Points on a hilly landscape, in no order, each with its height.
A ball rolls from a point to the lowest of its 4 nearest points, and stops where none of them is lower. Distance is the straight distance between rows; heights are no part of it.
Mosal: [154 167 143 124 115  67 139 126  92  93 112  84 168 121 124 134 117 133
 141 159  79 152 122]  (h 363)
kav: [130  88 121 146 158 123 102 107 154 136  88 143  93 143 104 113 145 150
 144  69 158 121  98]  (h 136)
Sipif: [144  71  83 135 113 129 106 117 184 152 122 129 102 152 148 120 127 143
 106  73 166  78 165]  (h 66)
Lur: [ 73 138 146 181 147 155 151 123  51 122 151 136 146 156 111 118 149 134
 130 190 128 173  68]  (h 274)
gavum: [123 145 149 119 131 127 116 152  79 118 128 130 147 106 117 136 137 108
 144 187 134 155 135]  (h 175)
kadit: [141  68  95 151 129 120  96 104 171 142 109 133  90 154 142 100 128 139
 118  63 163  75 155]  (h 68)
tatuz: [127  56 126 117 161 144  70 101 147 128 125 154  55 158 150  84 121 105
 158  39 148  51 147]  (h 109)
Mimer: [133 102  81 109 109 142 124 141 186 166 144 126 106 134 140 136 124 137
  99 104 153  90 146]  (h 125)
Fari: [109  45 128  81 169 150  60 111 131 139 128 167  44 142 136  99 131 108
 163  42 149  61 140]  (h 216)
rud: [ 94 133 148 158 133 142 144 138  52 113 126 136 171 123 113 134 143 107
 117 198 140 175 105]  (h 176)
nakop: [159 161 137 137 107  77 155 122 106  85 130  81 169 125 140 138  98 129
 133 141  72 144 141]  (h 323)
raz: [128  76 125 132 161 125  89 107 145 128  84 141  87 145 110 103 149 137
 150  66 157 112 100]  (h 113)
reven: [111 136 147 126 134 137 124 148  73 115 122 134 152 107 112 143 146 108
 131 189 137 165 131]  (h 171)
Pifu: [167 173 151  98 125 137 150 131 175 105 154 145 134 109 155 111  97  83
 120 103 109 112 168]  (h 394)
sikid: [131  58 117 137 144 138  82 100 159 124 121 151  75 166 159  82 122 122
 140  42 163  51 168]  (h 81)
kirir: [139  87 103 165 131 122  99 114 169 150 107 128  90 148 124 122 140 146
 122  79 161  98 131]  (h 80)
Bugod: [130 151 138 115 128 137 114 166 111 132 148 132 118 116 121 141 130 102
 134 173 125 133 143]  (h 142)
matub: [ 97 124 138 166 165 155 154 121  97 143 139 152 115 163  99 141 146 175
 135 126 135 163  77]  (h 288)
pidil: [ 86 134 143 167 159 158 154 125  82 139 147 148 121 169 108 140 148 170
 136 142 132 162  72]  (h 104)
Fuvi: [ 99 137 137 163 161 157 148 117 106 154 136 151 114 155 106 145 144 169
 133 126 143 155  92]  (h 448)
regil: [138  66 117 137 148 124  75  96 153 128 101 145  73 157 140  85 131 127
 151  55 156  75 141]  (h 82)
Kiti: [135 189 148 140 109  72 154 119  98 105 104  72 181  97 116 155 121 155
 134 169  67 170  91]  (h 376)
rozik: [172 164 151 118 120 116 167 127 151  85 143 132 149 117 152 117  96  97
 124 106 103 126 178]  (h 190)
ruki: [147  59  88 115 115 138 110 115 188 142 117 142 114 152 159 110 118 143
 104  58 172  69 191]  (h 51)
Lomar: [164 164 145 131 111  93 161 129 118  75 140  96 164 130 148 127  96 117
 126 126  85 137 160]  (h 269)
fusi: [175  99 102  33 122 137 100  91 230 168 129 141 108 126 178 125 108 143
 112  71 148  82 195]  (h 365)
tofi: [158 164 144 117 122  90 134 147 105  88 131  99 149 134 133 125 113 107
 142 153  95 136 142]  (h 259)
pures: [ 69 141 142 205 133 117 146 142  32  97 131 110 179 140  95 117 169 111
 123 214 124 176  48]  (h 403)
godi: [154  81  86  65 115 145 110 110 208 160 121 142 118 139 165 124 112 148
 100  67 167  82 188]  (h 163)
lak: [115  48 133  86 170 148  59 106 128 135 111 164  59 138 132 100 135 109
 157  52 153  76 130]  (h 170)
Gos: [128 111 103 146 120 134 116 132 169 175 139 123  92 130 124 146 137 143
 117 114 149 105 139]  (h 101)
bele: [124 199 150 144 108  80 164 119  97 110 101  80 182  86 109 163 126 168
 135 179  59 183  76]  (h 417)
poz: [103 206 123 172  65 113 175 149 114 107 135  77 170  51 144 156 121 147
 145 200  29 182 109]  (h 396)
mozak: [118 111 132 158 160 142 135 111 140 147 105 151 100 149  93 134 150 168
 134  88 150 144  89]  (h 572)
Zeloz: [131 153 124 114 129 144 124 167 139 143 155 127 104 118 126 147 125 104
 130 153 124 119 142]  (h 100)
Pof: [165 147 122  45 117 145 126  85 224 163 145 152 111 106 177 114  98 112
 106  82 125  93 166]  (h 839)
fesob: [145 162 149 119 120  77 138 137  88  88  91  89 183 105 111 144 131 136
 138 176  92 173 104]  (h 297)
bet: [151 118  94  52 113 149 121 115 213 166 139 141 117 126 161 128 111 137
  98  85 153  91 157]  (h 421)
numi: [146  67  85  98 108 140 119 117 196 154 122 138 119 145 158 120 118 139
  97  74 166  80 184]  (h 76)
dimen: [120 190 125 167  72  99 175 119 108 112 131  66 175  65 136 158 112 156
 131 172  37 172 111]  (h 381)
Reva: [151 158 152 110 124  88 122 148  92  95 122 102 158 123 121 134 123 109
 146 170 105 146 129]  (h 326)
rov: [130  98  86 135 112 131 120 127 182 167 134 121  99 136 133 134 133 143
 110 100 150  92 145]  (h 83)
baro: [ 88 133 137 173 112 104 160 162  49  89 106 103 212 120  83 142 157 120
 114 200 129 184  66]  (h 304)
Rogem: [142 142 102  69 113 156 133 137 193 152 160 139 114 127 149 128 111 115
 100 103 133  93 144]  (h 634)
fiv: [116 141 154 121 126 114 126 145  74 102 108 129 170 109 107 134 136 107
 138 193 129 171 122]  (h 157)
muzi: [131 177 123 157  81  87 171 115 105 107 124  59 172  87 141 156 103 155
 130 167  51 163 113]  (h 374)
nute: [143 105  81  76 108 151 128 130 201 167 142 133 114 135 150 130 115 133
  96  91 150  86 154]  (h 289)
sis: [142 161 116  77 116 150 140 153 180 141 161 142 113 125 148 122 111 103
 110 117 124  97 140]  (h 436)
Dab: [162 100  96  45 119 141 112 105 217 165 128 146 117 131 170 125 108 142
 105  73 160  90 183]  (h 292)
nomif: [145 170 133  98 127 134 126 165 136 114 157 129 127 126 137 121 113  90
 130 137 109 114 146]  (h 134)
non: [ 96 131 142 149 117 115 150 153  52  96 107 121 202 117  92 135 151 114
 113 202 130 181  92]  (h 198)
Reg: [134  81 113 145 150 117  87  98 157 137  89 136  84 154 122 106 141 141
 148  66 156  98 119]  (h 95)
lapil: [120 144 147 125 131 137 120 148  85 129 134 141 138 107 114 141 138 106
 138 188 135 154 138]  (h 179)
Nifu: [112 157 143 127 118  94 157 153  69  92  88  96 209 106  87 160 145 136
 122 187 106 189  74]  (h 399)
vaku: [146 178 143 139  99  69 154 120  96  95 113  70 175 106 125 148 114 148
 137 161  66 161 106]  (h 388)
pivur: [131 109 111 165 135 130 114 114 158 168 115 132  95 135 116 136 142 157
 125  96 151 115 122]  (h 114)
Zak: [115 143 143 138 136 150 123 139  88 147 140 150 125 110 115 144 139 123
 134 175 139 160 132]  (h 192)
Feko: [121 185 152 131 112  82 163 130  85 108  96  87 199  94  92 166 134 159
 133 178  72 195  63]  (h 446)
nif: [158 173 139  76 123 146 140 119 198 132 155 151 124 108 158 108  99  90
 112 100 115 102 157]  (h 709)
rilip: [120 135 127 142 130 148 123 145 129 168 148 136 101 114 118 157 137 130
 126 158 143 136 133]  (h 188)
nemor: [ 83 132 144 172 122 116 153 150  44  95 119 116 199 130  98 122 155 110
 114 205 134 178  70]  (h 324)
Gur: [163 170 144 105 127 131 153 146 156 101 156 132 137 123 149 114  99  85
 123 115 107 112 157]  (h 184)
fam: [126 147 131 115 129 143 116 164 129 146 153 130 105 117 122 147 132 107
 130 162 131 131 142]  (h 124)
Fepud: [118 139 138 133 130 150 121 147 108 151 144 142 104 113 116 148 136 118
 135 171 141 150 137]  (h 169)
bas: [ 74 129 146 180 129 137 148 134  39 106 140 126 172 142 107 117 153 113
 121 200 130 169  78]  (h 311)
todus: [ 68 136 145 196 137 126 147 128  37 105 142 121 162 149 103 107 164 118
 129 204 125 169  57]  (h 393)
guf: [106 132 143 139 120 123 139 145  59  97 105 128 191 116 100 142 145 110
 122 197 132 180 102]  (h 55)
Netu: [130 149 120  92 122 146 127 164 153 142 166 129 107 120 135 131 119  97
 127 143 123 106 142]  (h 23)
zegu: [131  58 123 109 158 149  73 104 154 122 139 163  52 159 158  78 116 112
 154  29 153  38 163]  (h 133)
kobab: [ 96 137 144 164 139 163 143 126  95 151 140 156 117 135 113 148 144 148
 131 162 146 163 114]  (h 262)
Delu: [ 86 135 150 166 147 159 148 122  66 138 145 150 139 140 115 128 146 134
 128 179 136 169 101]  (h 200)
liri: [154  53 103 111 126 150 100 113 185 135 121 160 105 153 166  97 112 128
 115  41 177  60 210]  (h 86)
nifez: [159 166 142 100 129 117 142 155 133  95 153 125 139 131 139 120 107  93
 132 135 104 117 150]  (h 35)
lub: [144  53 105 135 134 138  93 107 167 131 122 153  86 161 155  88 113 126
 123  43 165  55 185]  (h 71)
des: [141  55  91 138 120 129 104 110 175 139 117 138 101 157 155 100 119 137
 111  55 171  68 175]  (h 63)
Romu: [129 100 124 156 154 127 120 104 152 143  93 145 100 144 100 124 147 164
 139  77 157 130  97]  (h 258)
bim: [103 137 137 167 144 150 137 120 120 164 135 151 103 133 111 148 147 161
 131 132 149 153 110]  (h 497)
Fofu: [169 167 148 116 123 113 160 141 140  80 150 119 148 125 146 112  98  95
 125 109  98 122 163]  (h 148)
zag: [124 144 147 116 121  99 134 144  74  91  97 110 186 107 100 142 132 118
 143 195 122 176 111]  (h 201)
noket: [162 167 148 115 123 102 139 150 117  83 143 105 143 135 138 123 105  99
 139 138 100 130 148]  (h 172)
sar: [165 167 137  72 120 147 138 101 211 137 149 153 116 100 172 111 100  94
 113  86 118 101 161]  (h 798)
moto: [153 150 116  53 113 156 135 115 208 159 150 146 119 116 156 119 105 107
 103  92 126  96 150]  (h 795)
doka: [129 160 146 116 118  85 143 145  74  90  91  97 200 106  98 156 141 135
 134 187 102 178  91]  (h 319)
Zopi: [115 206 137 168  84  95 173 127  97 112 117  73 171  68 128 162 120 158
 142 187  38 187  88]  (h 398)
savi: [123  63 126 127 161 125  77  98 144 128  86 146  80 146 120  93 141 123
 154  57 157  95 113]  (h 99)
Zoge: [124 126 121 163 136 138 124 120 150 171 126 139  96 125 110 143 145 159
 126 118 151 132 119]  (h 272)
bez: [113  46 135  96 169 143  68 102 131 125  98 160  70 137 122  99 142 115
 157  58 154  87 111]  (h 129)
zatul: [122 134 110 137 126 148 121 146 149 169 148 133  90 116 119 150 140 134
 123 139 145 123 139]  (h 143)
rubu: [ 87 142 146 165 155 164 154 123  82 146 145 149 122 149 105 141 139 161
 135 150 139 169  94]  (h 214)
Detis: [145 170 128 147  83  82 172 110 111  96 127  73 175 101 144 150 105 150
 126 151  58 150 139]  (h 364)
Tipo: [102 120 138 154 167 148 151 124 113 145 128 147 112 166  97 144 145 173
 134 103 143 158  71]  (h 514)
vaz: [137  61 112 145 138 129  83 104 158 129 109 139  80 160 149  83 122 126
 132  49 156  66 156]  (h 74)
bipo: [133 148 148 111 131 129 116 160  97 119 135 128 131 113 120 135 130 103
 138 181 125 151 143]  (h 167)
rez: [102 136 151 144 140 150 133 134  70 136 132 149 146 116 117 137 143 117
 132 186 140 167 124]  (h 180)
ganub: [ 75 133 145 172 157 154 155 122  59 128 161 135 133 164 112 128 152 153
 137 172 124 172  68]  (h 245)
bofi: [138  84  91 148 118 122 103 120 178 159 119 122  95 143 135 125 130 147
 109  87 158  86 154]  (h 72)
togi: [132 126  92 110 112 152 125 146 177 168 156 124 101 128 132 141 128 127
 110 122 141  96 145]  (h 168)
lafo: [144 159 134 101 132 126 121 165 119 114 148 121 122 122 129 129 115  95
 142 160 113 127 143]  (h 183)

For each start below, name the point where the ball stops.
todus: guf
mozak: ruki
Zak: Netu
Detis: nifez
Romu: ruki
Pof: ruki
bele: guf
zatul: ruki
